Each row is a point on a landscape with many valleys, with its height.
A ball rolls from a point to the lowest of its 4 nearest points, and stops where none of them is lower. Distance is the straight distance between rows; heights are no part of it.
<46> (h 617): 33,-21,0,-14,34,0,22,22,9,-13,9,-17,-9,-19,19,18,4,-11,20,9,0,19,38,16,12,20,-8,-18
<1418> (h 107): -14,19,19,20,-8,9,-22,1,-42,4,4,5,18,60,53,13,-29,19,-58,3,-8,12,-16,-9,3,-2,-35,37
<1338> (h 118): 1,-36,12,21,-67,49,-75,-56,0,36,48,73,-23,38,38,-21,1,46,-58,-34,37,36,-47,-31,-75,-18,-11,50
<1589> (h 178): -49,-69,-27,-42,50,4,16,-49,-29,7,79,47,-29,6,-75,-56,63,42,-5,-52,20,40,-53,13,-55,-68,3,-35
<675> (h 286): -23,-2,-3,-1,40,-30,70,25,29,-26,-46,-42,19,-52,-5,6,18,-35,43,17,12,-49,18,67,38,-2,51,-17
<1347> (h 380): 15,17,-18,-30,44,12,-1,-13,0,15,35,26,-13,-17,-9,4,22,-1,28,-5,7,10,-12,3,-11,-3,5,-53
<1687> (h 157): 15,-18,12,21,-36,-10,-34,-21,-47,27,17,24,20,50,-8,2,11,24,-52,-20,4,1,-36,-20,-17,-27,-21,10
<1194> (h 447): -17,-54,6,2,-33,2,-63,-54,-18,27,66,54,-39,26,-35,-7,41,47,-86,-15,37,24,-28,-23,-52,-55,12,-18
<1451> (h 373): 11,19,-10,-22,30,18,11,-23,2,15,30,26,-13,-12,-9,-3,22,-11,26,-33,19,14,-14,2,-12,-9,12,-30
<1271> (h 379): 3,8,-15,-12,32,-2,11,-30,24,13,19,20,-12,-33,-44,-12,11,2,35,-10,4,-1,-19,9,-25,-6,11,-62
<912> (h 324): -10,14,16,12,-18,0,-34,-14,-54,6,5,9,24,54,42,20,-14,38,-51,-5,-3,5,-28,-7,-4,-10,-30,32
<1284> (h 303): -8,-12,-19,-16,44,-38,21,26,39,-7,2,-14,-2,-54,-51,-2,8,1,45,12,21,-2,-28,47,-16,1,20,-51
<71> (h 54): 13,8,-18,-28,26,21,7,-23,-4,17,33,50,-13,7,-11,14,15,-19,13,-31,20,13,-6,-6,-13,-29,10,8
<1542> (h 371): -36,-20,-25,-19,34,9,22,-38,-8,30,30,37,-22,-16,-34,-43,42,12,-5,-43,20,6,-12,-22,-64,-50,-2,-21
<1074> (h 158): -7,-46,22,43,-33,29,-65,-27,-11,48,48,41,-4,29,11,-1,29,35,-76,-32,42,25,-38,-17,-69,-31,-11,16
<390> (h 82): 27,38,-8,39,7,-8,18,68,-9,-31,-55,-51,0,-35,50,42,-12,-22,47,30,-32,15,12,0,47,39,-13,11
<1248> (h 420): 2,0,13,14,-19,-4,-32,-12,-48,12,13,19,23,58,29,13,1,27,-47,-16,-8,4,-38,-5,-3,-19,-27,13
<56> (h 365): 22,62,19,29,-36,1,-4,14,-16,5,-12,-28,16,16,52,12,-37,-43,-18,14,-53,-30,30,-41,24,47,-41,6
<1063> (h 105): 26,24,-9,21,10,-16,35,22,24,-18,-74,-58,2,-34,16,26,-19,-13,48,57,-27,-5,39,30,66,10,42,-17
<1792> (h 351): 21,-8,6,-33,28,-4,12,8,19,2,11,-24,-2,-20,5,0,2,1,36,16,0,12,18,18,7,6,16,-54
<430> (h 147): 4,9,6,31,-16,9,-50,-14,-34,-11,12,12,5,67,64,17,-23,31,-56,8,3,10,-27,-4,-10,2,-23,53
<605> (h 418): -31,-21,-32,-26,30,4,2,-32,-3,20,41,36,-27,9,-39,-50,38,7,-30,-41,45,12,-15,-14,-59,-68,-1,7
<143> (h 166): 9,37,12,34,11,-19,21,65,-12,-26,-64,-58,13,-37,46,51,-19,-24,64,35,-34,16,11,-2,65,47,9,6
<1019> (h 374): 22,2,4,-40,44,10,5,6,9,8,28,3,-7,-17,-3,8,7,0,23,-2,8,11,-2,14,6,6,4,-45
<1449> (h 350): -52,-57,-22,-33,44,8,24,-53,-3,15,51,40,-26,-13,-53,-53,52,26,-2,-57,8,28,-12,-6,-53,-47,9,-39
<1487> (h 393): 26,-17,5,-27,25,21,10,22,5,-7,28,-12,-11,-17,15,18,3,-13,23,-5,8,10,17,11,10,17,2,-19
<253> (h 376): 25,41,-5,29,-15,-2,-3,66,4,-24,-57,-39,15,-15,41,29,-32,-12,54,22,-29,-20,2,-5,32,70,-32,38
<1590> (h 362): -23,9,24,-22,-35,-5,-15,-17,-20,-15,4,14,18,31,-4,6,-2,18,-13,-21,-25,-7,0,-12,19,22,-18,22
<406> (h 110): -10,44,25,39,5,-11,18,82,-10,-34,-69,-75,30,-20,80,53,-39,-45,70,38,-37,9,13,15,48,63,-2,12
<1550> (h 399): -9,-51,14,8,-39,2,-58,-43,-19,33,54,42,-11,25,-25,-8,42,34,-79,-15,31,26,-20,-31,-50,-44,0,-9
<51> (h 261): -54,-59,-28,-32,43,0,25,-45,-13,16,64,28,-25,4,-64,-63,53,38,-3,-53,17,34,-31,-6,-55,-68,12,-32
<203> (h 106): 8,-29,2,3,-29,-22,-23,-30,-20,26,18,44,9,32,-41,-11,16,14,-36,-22,14,6,-22,-42,-15,-31,-1,9
<1295> (h 471): -3,-44,-2,-1,-34,-8,-43,-35,-13,23,42,32,-17,29,-48,-20,19,30,-67,-13,32,18,-17,-33,-34,-40,7,-7
<184> (h 710): 27,56,4,24,-37,8,-10,24,1,-19,-23,-31,18,10,38,8,-48,-29,20,27,-55,-29,17,-24,30,59,-55,20
<1512> (h 315): -9,-35,19,38,-44,40,-75,-37,-13,40,42,54,-17,22,12,-1,27,42,-71,-34,43,34,-39,-13,-72,-31,-4,22
<544> (h 250): 4,42,20,24,-6,-8,18,34,7,-35,-68,-71,19,-32,27,47,-31,-40,63,72,-41,8,30,9,91,34,38,-25
<696> (h 205): -1,22,-7,-2,23,-27,67,30,34,-19,-56,-41,11,-48,-9,11,6,-16,47,31,9,-45,22,58,30,-5,48,-13
<11> (h 234): -2,11,-8,4,32,-14,69,43,24,-26,-65,-46,16,-56,-2,5,28,-30,50,29,4,-61,20,54,38,1,54,-21
<3> (h 179): 17,33,11,22,6,-21,21,35,4,-25,-67,-65,8,-31,24,36,-18,-16,63,49,-29,11,27,12,75,28,23,-20
<44> (h 224): 21,-32,17,36,-26,27,-60,-27,-21,37,28,32,16,48,24,-1,0,24,-66,-23,33,16,-51,-8,-49,-20,-21,19
<1137> (h 345): -13,-42,-20,-27,-12,-11,-35,-48,2,17,39,35,-31,12,-49,-34,18,30,-60,-6,45,10,-8,-23,-60,-58,7,22
<631> (h 446): 32,57,5,16,-30,-3,-14,46,4,-42,-52,-35,11,-4,36,19,-50,-29,38,33,-41,-24,15,-11,30,80,-40,30
<218> (h 159): 28,17,-7,5,12,-32,48,15,29,-19,-62,-40,0,-36,9,5,-19,-9,51,37,-15,-15,35,34,39,4,40,-30
<1656> (h 270): -2,-11,15,11,-16,12,-4,19,19,-21,-5,-10,3,-8,14,6,-17,-19,3,0,-26,-21,34,-7,11,47,-30,37
<109> (h 634): 27,52,5,20,-38,11,-15,19,1,-22,-28,-24,17,6,35,1,-39,-25,9,21,-45,-41,24,-25,31,68,-48,20
<1239> (h 479): -15,-9,13,-4,-13,14,0,16,14,-22,20,1,11,-4,7,11,-13,-15,9,-9,-9,-2,23,-5,27,35,-11,41
<844> (h 277): -22,6,13,-4,-36,0,-17,-12,-37,0,12,12,29,44,13,18,-3,16,-37,-11,-27,-5,-19,-16,19,9,-26,13
<124> (h 223): 1,52,23,37,-36,10,-19,4,-23,3,-15,-20,16,20,61,17,-38,-36,-42,5,-46,-19,35,-43,15,28,-37,23
<1454> (h 191): -6,49,8,5,18,16,48,39,37,-19,-76,-51,8,-47,-2,28,-11,-34,58,71,-10,-31,32,50,71,13,49,-2
<1364> (h 356): -41,-36,-17,-25,41,2,29,-52,2,20,38,31,-26,-12,-44,-59,54,23,2,-54,12,22,-18,-14,-55,-42,1,-34
<1450> (h 245): 35,-17,-10,29,14,3,20,44,2,-11,-19,-34,-6,-31,31,23,0,-12,23,5,-10,9,46,5,24,30,-20,13
<1607> (h 285): 3,-16,-3,-34,31,-30,12,16,32,-1,-12,-25,0,-29,-26,-11,-12,7,35,19,10,3,1,43,-7,7,28,-49
<811> (h 239): 12,56,4,35,-9,-10,-6,82,-6,-38,-61,-53,21,-15,59,37,-47,-26,65,35,-24,-1,7,1,38,64,-29,32
<1445> (h 302): 19,-34,11,33,-58,40,-79,-46,-6,26,37,63,-7,43,49,-15,-10,27,-62,-26,34,34,-51,-23,-66,-23,-20,38
<1367> (h 193): -24,38,32,29,-32,6,-18,1,-19,5,-7,-27,12,36,62,12,-35,-12,-55,1,-28,-3,27,-24,8,14,-31,33
<520> (h 111): -58,-41,-24,-43,46,10,0,-30,-19,21,68,45,-31,12,-43,-59,45,34,-32,-44,40,2,-43,4,-60,-73,-4,-1
<295> (h 58): -6,-5,-20,-9,-2,3,6,-22,-1,8,19,43,-2,22,-40,-10,1,-16,-6,-35,30,8,-11,-19,-12,-25,21,28
<776> (h 308): -1,3,-14,-26,15,19,11,-4,6,-10,27,44,0,10,-19,9,3,-13,3,-34,21,13,-10,-7,-3,-1,6,23
<884> (h 71): -2,-13,-7,-3,-23,-15,-8,-24,-9,16,11,53,6,36,-42,-7,1,-2,-20,-24,15,14,-15,-30,-8,-30,9,27
<924> (h 294): 30,-21,5,-23,31,-24,14,18,30,8,-27,-46,3,-17,11,-6,-20,5,36,22,-4,1,28,25,13,10,17,-44
<1516> (h 480): 13,-13,9,-13,17,13,13,29,8,-13,22,-10,-14,-14,15,19,0,-22,15,-6,7,10,32,11,10,25,-6,-1
<861> (h 132): -18,36,22,17,-18,2,-14,-3,-35,-3,8,-12,13,52,50,11,-25,13,-59,3,-26,8,5,-8,8,5,-33,32
<1537> (h 470): 6,10,-26,-14,32,14,20,-31,3,26,38,32,-9,-20,-21,-15,35,-8,18,-36,9,9,-13,-12,-28,-25,5,-43
<19> (h 268): 13,13,-10,-27,27,22,16,4,-4,2,40,23,-13,-3,0,14,5,-14,15,-23,13,16,-7,6,-2,-8,6,-6
<1386> (h 124): 19,40,14,36,5,-16,20,55,-14,-33,-57,-61,11,-29,56,48,-18,-24,56,25,-34,10,14,1,64,37,9,-4
<37> (h 304): 6,-9,-5,-31,32,-23,7,13,30,3,3,-20,-1,-25,-24,-2,-11,7,38,19,2,16,1,42,-8,19,16,-53
<1486> (h 125): -3,-28,-14,-17,-20,-13,-28,-36,-3,19,22,39,-20,31,-39,-35,10,12,-40,-17,40,12,-5,-31,-45,-52,6,26
<1650> (h 127): 7,-33,13,11,-47,-18,-29,-30,-26,25,16,30,24,43,-26,-2,12,20,-52,-21,7,6,-30,-31,-13,-25,-12,6
<1453> (h 359): -27,-13,19,-14,-26,4,-11,-24,-9,-15,11,29,20,32,-20,11,-8,3,-10,-14,-18,2,-12,-20,17,10,-2,34
<946> (h 355): 18,5,-15,-16,38,2,7,-25,21,9,24,19,-4,-36,-31,-3,18,12,38,-4,1,18,-18,6,-16,-5,11,-59
<1785> (h 260): 15,-25,12,38,-43,35,-72,-36,-14,39,32,45,5,40,35,-7,-12,23,-65,-20,25,15,-51,-13,-59,-20,-20,46
<369> (h 121): -57,-53,-29,-34,51,12,15,-40,-21,17,65,32,-23,-1,-48,-61,54,38,-19,-45,29,17,-32,-2,-57,-61,-1,-21
<715> (h 135): -1,47,-1,12,11,-1,45,33,34,-16,-72,-45,-3,-42,-1,24,-15,-20,51,54,-14,-23,30,49,67,0,51,-10
<372> (h 485): -31,-29,-26,-32,21,13,-9,-33,4,26,40,44,-32,18,-40,-48,25,22,-40,-21,46,-1,-7,-6,-67,-67,0,24
<74> (h 346): 29,-27,9,46,-38,24,-63,-28,-22,37,27,37,3,51,31,9,-28,26,-66,-14,21,15,-50,-10,-49,-21,-25,43
<968> (h 53): 4,19,-18,-22,27,15,10,-24,-10,3,19,45,-11,10,-18,1,12,-21,6,-36,23,10,-6,-10,-19,-33,13,16
<1065> (h 450): 16,-4,9,26,-16,9,-39,-14,-42,19,17,33,25,52,31,5,-1,22,-56,-19,1,9,-41,-7,-14,-15,-21,24
<653> (h 122): 27,33,-10,4,11,-16,47,17,34,-14,-74,-49,-3,-33,-4,15,-21,-6,46,48,-18,-22,27,43,61,6,43,-19
<113> (h 244): -5,13,18,15,-33,12,1,6,14,-21,-12,-21,16,3,20,-5,-27,-12,3,10,-38,-24,26,-23,19,55,-40,33
<121> (h 347): -23,17,19,1,-41,6,1,-1,10,-8,-12,-7,12,9,23,-7,-24,-7,-10,-2,-51,-18,26,-24,30,45,-28,19
<1758> (h 240): 25,16,-7,24,-21,10,-7,24,14,-20,-31,-27,15,-10,17,12,-19,-15,15,11,-29,-30,23,-19,18,58,-39,38
<1772> (h 87): -25,17,24,1,-38,8,-10,-11,-9,-3,-7,-13,16,17,45,-1,-28,4,-32,2,-53,-15,18,-20,23,30,-29,10
<1749> (h 360): 9,0,4,-18,21,20,9,17,1,-7,36,20,-13,-1,5,21,8,-24,16,-16,7,9,10,13,3,8,4,-8
<1075> (h 431): -42,-32,-22,-36,29,16,2,-32,-7,16,48,41,-27,7,-41,-55,30,22,-36,-29,38,-1,-17,-9,-61,-67,-4,11
<892> (h 357): 3,-11,-18,-18,-11,-2,-5,-26,-5,19,16,56,-24,17,-47,-23,9,3,-33,-20,49,8,1,-26,-37,-48,10,26
<458> (h 291): 15,48,16,26,-41,8,-17,3,4,0,-24,-24,15,8,44,9,-32,-24,-17,20,-57,-29,27,-36,28,59,-43,11
<1519> (h 387): -17,-53,-7,-5,-34,-3,-45,-50,-16,23,53,46,-42,29,-48,-27,24,41,-69,-5,32,18,-19,-30,-49,-49,0,-6
<1787> (h 560): -32,3,29,-9,-36,6,-5,-5,-6,-14,-6,-7,17,19,15,5,-27,2,-23,-4,-44,-7,14,-13,18,33,-22,13
<1330> (h 47): -1,34,-1,1,22,-7,66,38,21,-21,-76,-45,6,-56,-2,18,6,-30,45,43,9,-55,25,62,55,5,48,-17
<1038> (h 163): 10,32,-6,11,19,-8,53,29,32,-19,-68,-39,13,-46,1,21,-12,-16,45,43,-4,-38,24,61,45,3,46,-11
<1670> (h 187): 12,-46,14,12,-32,-11,-45,-30,-26,37,25,36,9,32,-25,-9,19,13,-72,-14,24,17,-30,-30,-36,-40,0,-6
<1803> (h 297): -8,-12,-16,-19,34,-35,20,32,32,-11,-8,-14,13,-45,-48,-2,-3,4,40,28,24,6,-18,49,-8,8,24,-35
<1225> (h 272): 2,59,9,20,-18,-14,-5,77,4,-54,-68,-54,23,-1,82,27,-62,-35,64,33,-33,-21,22,9,32,79,-29,24
<358> (h 370): -3,0,-6,-18,-22,-2,-8,-22,-12,-11,20,46,11,26,-39,6,5,-1,-12,-25,11,9,-18,-18,7,-10,4,33
<228> (h 372): -12,-44,-15,-18,-29,-14,-41,-49,-6,20,40,43,-31,28,-38,-35,21,23,-67,-2,37,16,-14,-36,-46,-52,9,3
<736> (h 432): -1,-20,4,7,-2,27,11,28,20,-29,10,-8,1,-11,6,12,-9,-17,8,-14,-3,5,39,9,19,34,-14,37
<730> (h 241): 18,-15,1,24,-1,9,7,32,8,-18,-2,-26,3,-20,23,17,-7,-20,12,-7,-14,-17,40,-1,21,49,-22,37
<45> (h 437): 38,-20,1,-18,27,-14,23,15,16,-1,-10,-33,-1,-20,21,-7,-10,4,33,10,-11,6,36,14,14,7,17,-38
<566> (h 238): 30,7,-4,38,1,4,11,47,15,-18,-36,-31,1,-26,14,15,-13,-28,24,3,-24,-15,28,-2,26,51,-33,38
<894> (h 108): -46,-53,-29,-41,45,19,-9,-36,-24,11,76,50,-34,10,-62,-59,59,35,-21,-41,34,5,-58,6,-61,-80,-3,-10
<1743> (h 123): -5,-14,1,-19,39,-47,48,39,38,-14,-28,-36,13,-46,-18,-10,-17,-3,41,20,25,-14,5,63,3,-6,34,-36
<1245> (h 218): 6,13,-10,-12,17,-25,53,32,38,-20,-66,-41,10,-30,3,0,-21,-9,42,33,8,-30,21,62,29,-5,43,-23
<152> (h 382): -6,-10,-24,-6,31,0,25,-44,22,14,21,33,-19,-28,-44,-33,38,9,30,-22,0,8,-27,-3,-33,-10,11,-48
<1664> (h 117): 26,24,-2,29,15,-22,33,29,-3,-14,-66,-56,0,-38,26,32,-10,-11,50,42,-24,14,35,7,71,18,23,-25
<297> (h 326): 28,37,-6,34,-24,5,-9,48,10,-15,-45,-35,10,-14,32,10,-33,-27,35,12,-38,-29,9,-8,30,66,-38,36
<1024> (h 407): 19,64,22,-1,-44,-19,-12,75,1,-60,-50,-63,17,21,81,24,-83,-45,49,45,-40,-19,35,-21,37,87,-31,10
<1034> (h 419): -5,2,-5,-15,3,19,2,2,3,-16,32,29,-3,2,-11,14,-2,-10,10,-25,12,19,8,5,13,14,4,30
<49> (h 305): 22,66,9,0,-38,-14,-14,64,-4,-42,-54,-46,17,3,62,21,-66,-25,41,45,-45,-22,17,-14,33,85,-42,25
<1157> (h 348): -16,41,5,2,23,14,47,48,32,-12,-61,-68,11,-59,1,34,7,-43,62,69,-3,-50,25,57,69,20,46,-9
<355> (h 358): -20,-52,-12,-29,-9,-3,-47,-48,-3,20,51,40,-45,29,-51,-36,13,35,-67,-2,38,19,-15,-30,-53,-64,10,-3
<1236> (h 154): 6,-37,10,8,-33,-18,-33,-30,-23,26,19,45,16,31,-42,-11,16,21,-52,-15,26,21,-17,-36,-31,-41,-2,5
<288> (h 413): -12,-30,-31,6,28,-14,34,-49,34,8,28,30,-28,-46,-67,-37,37,11,30,-36,0,17,-9,6,-40,-13,20,-54
<254> (h 364): -1,11,-24,-23,31,15,28,-29,-1,18,31,38,-15,-10,-17,-20,34,-15,0,-36,18,11,-5,-9,-28,-24,7,-21
<1507> (h 202): -1,-43,18,19,-34,-2,-50,-40,-22,42,41,31,2,27,-30,-14,26,26,-76,-15,32,22,-25,-23,-46,-39,-1,-1
<1815> (h 549): -11,-1,1,-22,-25,7,-3,-16,-3,-22,20,45,5,25,-26,13,-15,-4,-2,-24,9,15,-3,-15,7,4,3,35
<1215> (h 448): 32,69,23,-1,-54,-15,-19,76,-14,-50,-30,-53,22,28,71,30,-73,-36,30,58,-55,-14,35,-30,49,85,-29,7
<116> (h 429): -13,44,-1,-3,25,4,54,41,24,-20,-73,-56,9,-48,4,24,7,-37,57,55,4,-49,27,62,54,11,41,-11
<35> (h 195): 14,1,5,-12,20,-34,44,21,31,-8,-53,-39,5,-35,6,-6,-23,0,42,25,-2,-6,29,44,21,3,31,-33
<354> (h 119): 11,45,3,6,11,5,36,26,25,-20,-74,-55,1,-32,-1,26,-21,-19,53,74,-17,-15,26,39,76,18,51,-11
<1423> (h 189): 11,49,15,41,4,-13,3,79,-12,-32,-61,-64,17,-23,56,42,-27,-29,67,18,-31,8,11,5,47,60,-17,17
<470> (h 343): 39,-9,8,-2,24,-10,25,20,7,-5,-24,-37,-4,-24,23,3,-13,-1,26,17,-14,2,43,11,28,11,16,-32
<1087> (h 755): -15,40,-3,-5,38,9,51,40,23,-29,-59,-64,15,-68,-2,20,27,-49,62,52,2,-67,24,61,68,7,43,-18
<825> (h 258): 40,2,-2,4,18,-24,33,19,19,-15,-58,-48,0,-22,22,6,-17,14,43,33,-19,7,39,13,40,15,26,-36
<1826> (h 188): 34,25,-7,53,7,1,16,56,5,-25,-49,-40,7,-31,40,35,-15,-17,42,1,-21,-11,25,-6,33,49,-25,25
<1432> (h 390): 29,69,17,23,-31,4,-19,24,-15,-10,-15,-27,12,8,48,13,-39,-42,-5,20,-56,-30,24,-44,35,54,-48,20
<560> (h 349): 14,0,-5,-45,31,-1,2,-4,13,3,26,7,-13,-16,-12,0,8,-12,37,0,4,11,-7,17,-12,13,15,-57
<1493> (h 199): 10,-35,16,39,-29,32,-71,-23,-16,50,32,42,-1,45,19,2,14,37,-70,-29,42,24,-45,-16,-60,-27,-14,26
<1574> (h 194): 4,37,5,25,11,-18,23,33,-3,-29,-65,-62,13,-36,31,40,-11,-27,59,45,-37,17,19,3,77,37,28,-19
<1429> (h 271): -4,-6,-29,-12,15,6,13,-31,2,23,23,48,-21,18,-41,-15,18,-6,-15,-37,40,6,0,-18,-37,-53,7,25
<1040> (h 313): 7,-5,-14,-29,39,-25,-2,-1,29,4,9,-9,-13,-32,-34,-9,-2,12,50,12,6,13,-18,22,-6,9,22,-58
<405> (h 155): -24,33,27,31,-11,0,-23,-4,-31,1,-6,-13,14,44,64,12,-29,6,-65,9,-15,7,17,-26,0,6,-32,39
<878> (h 116): 9,-9,14,21,-30,-8,-31,-10,-45,12,13,25,36,55,8,6,8,24,-56,-26,3,14,-37,-12,-7,-15,-19,6
<1138> (h 353): -1,-16,-29,-4,31,-12,12,-32,29,14,12,22,-25,-45,-60,-14,22,10,33,-7,-1,8,-27,15,-32,-3,12,-60
<763> (h 322): 15,-9,-2,-41,36,-11,2,13,27,-5,7,-18,-3,-24,-4,3,-5,6,30,19,4,8,2,27,-4,14,8,-51
<668> (h 445): 32,-15,8,-13,32,-12,26,26,12,-4,0,-35,-7,-17,28,8,-4,1,26,-1,-10,9,34,4,24,15,-3,-19
<1807> (h 183): -1,-45,23,33,-34,19,-65,-28,-21,49,45,38,-4,33,6,0,29,36,-82,-24,32,21,-35,-13,-57,-31,-9,3
<919> (h 288): -7,53,7,6,16,14,40,45,35,-17,-74,-66,12,-50,3,33,-25,-52,59,88,-13,-31,28,46,73,16,38,-8
<235> (h 361): -34,-50,-26,-22,31,-2,26,-52,9,19,38,35,-36,-28,-53,-56,47,23,7,-46,7,21,-14,1,-65,-33,13,-51
<201> (h 75): 8,-6,-15,-13,-14,-10,-3,-32,0,16,18,44,-5,19,-50,-16,1,-7,-22,-29,24,8,-8,-39,-22,-42,13,35
<524> (h 363): -46,-33,-25,-26,37,9,29,-33,-4,30,45,31,-19,-5,-33,-59,52,27,-2,-51,21,17,-15,-23,-60,-52,-4,-23
<501> (h 554): -1,-37,-9,-7,-38,-18,-35,-39,-10,29,22,43,-11,30,-52,-24,13,16,-56,-10,28,14,-9,-36,-32,-38,4,10
<1533> (h 287): -7,-6,4,-6,27,-32,62,28,34,-17,-42,-35,15,-45,-6,-3,-5,-6,46,16,14,-36,8,63,15,-4,39,-26
<1153> (h 153): -29,20,17,2,-25,3,-22,-7,-39,5,1,-3,20,49,42,8,-20,18,-59,-7,-29,4,-4,-11,10,1,-27,19
<1559> (h 725): -8,43,0,-6,37,23,45,49,18,-14,-64,-66,24,-56,-5,32,36,-47,68,62,-4,-58,16,56,71,25,42,-15
<112> (h 312): 39,71,7,10,-41,-4,-15,48,-6,-40,-30,-40,16,20,51,19,-58,-35,24,36,-54,-29,26,-27,43,88,-41,15
<455> (h 384): 40,7,3,15,10,-16,26,29,0,-5,-44,-43,-2,-18,36,20,-3,-12,42,26,-27,7,39,1,60,15,15,-21
<103> (h 430): -15,-13,9,-8,-6,24,1,12,25,-19,21,5,3,0,-11,23,-13,-8,2,-21,-7,4,21,7,24,27,-13,34
<260> (h 883): -7,31,-2,-4,45,17,50,45,9,-28,-50,-92,32,-69,-9,22,63,-53,90,64,-3,-59,30,31,67,29,38,-38
<1202> (h 338): -16,1,20,-3,-39,-9,-11,-22,-31,-3,10,20,25,47,-5,1,-7,27,-32,-15,-16,5,-22,-18,12,-2,-13,20
<1312> (h 366): -27,-13,8,-15,-23,4,-17,-6,2,-18,7,23,9,16,-17,13,-5,-1,-12,-17,-14,-2,10,-3,20,19,-10,30
<1395> (h 32): 2,10,-24,-23,20,18,9,-19,3,16,19,48,-12,5,-22,-10,22,-15,0,-37,37,14,-11,-16,-27,-39,11,9
<1496> (h 56): 0,8,-18,-14,-3,12,6,-13,-1,-4,22,50,-4,14,-28,4,5,-13,3,-25,27,8,-14,-17,-12,-29,7,34
<1801> (h 633): -20,-4,20,-5,-33,18,-5,8,10,-14,6,-5,6,3,5,7,-16,-2,-9,-13,-22,-19,19,-11,10,43,-23,39
<1536> (h 334): -44,-45,-25,-32,22,9,-26,-43,-8,16,62,45,-43,24,-47,-53,26,37,-56,-17,45,6,-38,-3,-67,-78,-2,16
<1227> (h 325): 1,-3,-27,-17,36,-20,12,-9,28,-3,11,8,-12,-45,-57,-9,16,14,45,6,-4,4,-32,26,-16,7,15,-57
<118> (h 369): -34,0,28,-11,-38,-7,-11,-8,-22,-9,8,8,18,39,15,6,-16,14,-30,-10,-37,-5,2,-19,17,20,-24,20
<1540> (h 92): -44,-44,-31,-39,32,5,-10,-39,-13,19,67,43,-39,15,-57,-59,37,37,-44,-27,45,2,-49,5,-64,-79,6,11
<188> (h 185): -35,29,28,6,-25,-2,-12,-13,-23,3,4,-3,16,42,41,11,-23,11,-50,-2,-38,2,16,-12,20,18,-34,19
<986> (h 40): -16,-40,20,22,-33,29,-66,-41,-22,35,60,51,-28,23,-6,-6,42,55,-81,-27,43,31,-35,-14,-63,-42,0,12
<1152> (h 190): 23,-39,23,35,-32,11,-53,-22,-24,53,31,28,17,36,-4,7,20,21,-75,-22,22,10,-41,-12,-48,-30,-13,6
<1541> (h 233): 8,-18,9,-23,23,-37,35,20,36,-5,-27,-39,8,-25,-3,-8,-18,6,39,22,4,-9,19,43,5,4,27,-42
<1506> (h 401): -33,-48,-21,-31,-6,-11,-35,-45,1,3,60,56,-49,35,-56,-47,21,37,-61,-2,43,-7,-33,-12,-62,-62,8,13
<850> (h 269): 50,9,-5,23,22,1,31,48,-2,-12,-29,-50,-5,-25,37,17,4,-9,29,6,-16,3,44,8,35,29,-8,-4
<17> (h 385): -15,-17,-23,-13,40,8,31,-50,4,30,34,35,-15,-26,-35,-32,44,-2,16,-38,7,7,-10,-10,-46,-27,9,-49
<137> (h 280): 30,-21,14,34,-27,16,-50,-22,-41,30,25,27,26,51,19,8,-1,25,-62,-24,11,12,-47,-8,-28,-28,-25,18
<1256> (h 173): 13,-19,8,-1,-33,-24,-27,-31,-29,11,4,37,22,33,-29,-4,9,7,-34,-21,0,0,-28,-29,-3,-24,2,4
<1504> (h 449): -27,-29,-27,-26,6,1,-4,-39,1,22,27,41,-27,26,-45,-44,16,11,-41,-19,53,-2,-4,-18,-51,-59,3,23
<104> (h 444): 30,-9,3,47,-28,17,-59,-27,-26,11,23,37,13,64,48,7,-24,28,-61,-7,24,12,-48,-11,-30,-5,-34,45
<1321> (h 427): -7,-5,7,-18,8,18,5,22,8,-19,30,3,-5,0,-6,19,-4,-13,12,-20,-1,14,25,6,12,18,-3,26
<718> (h 249): 12,27,12,20,-44,6,-8,4,6,-8,-19,-27,7,2,29,0,-30,-34,-6,3,-49,-35,31,-24,18,54,-35,15
<611> (h 204): 37,5,1,-3,19,-28,43,10,27,-13,-49,-47,3,-20,12,-1,-23,7,43,34,-11,-17,35,45,30,1,29,-35
<496> (h 367): -38,-50,-26,-20,35,-2,42,-61,6,11,45,32,-33,-19,-57,-56,45,29,7,-46,-2,34,-14,-1,-56,-36,16,-45
<1515> (h 368): -33,16,29,3,-31,3,-8,-5,-8,2,-1,-2,20,19,31,3,-16,4,-35,-4,-40,-22,18,-21,20,28,-29,13

Two balls start at each pair of points below. Name the first point that both come to, or write -.
<288> and <1271> | <1227>
<1019> and <1487> | -
<46> and <1321> | <1395>

For each start below, name the point where the ball stops.
<1559> | <1063>
<260> | <1063>
<1815> | <1418>
<1516> | <1395>
<109> | <390>
<1792> | <1743>
<850> | <390>
<74> | <986>
<1670> | <1395>
<1432> | <390>
<152> | <1743>
<235> | <1540>
<1236> | <1395>
<1656> | <390>
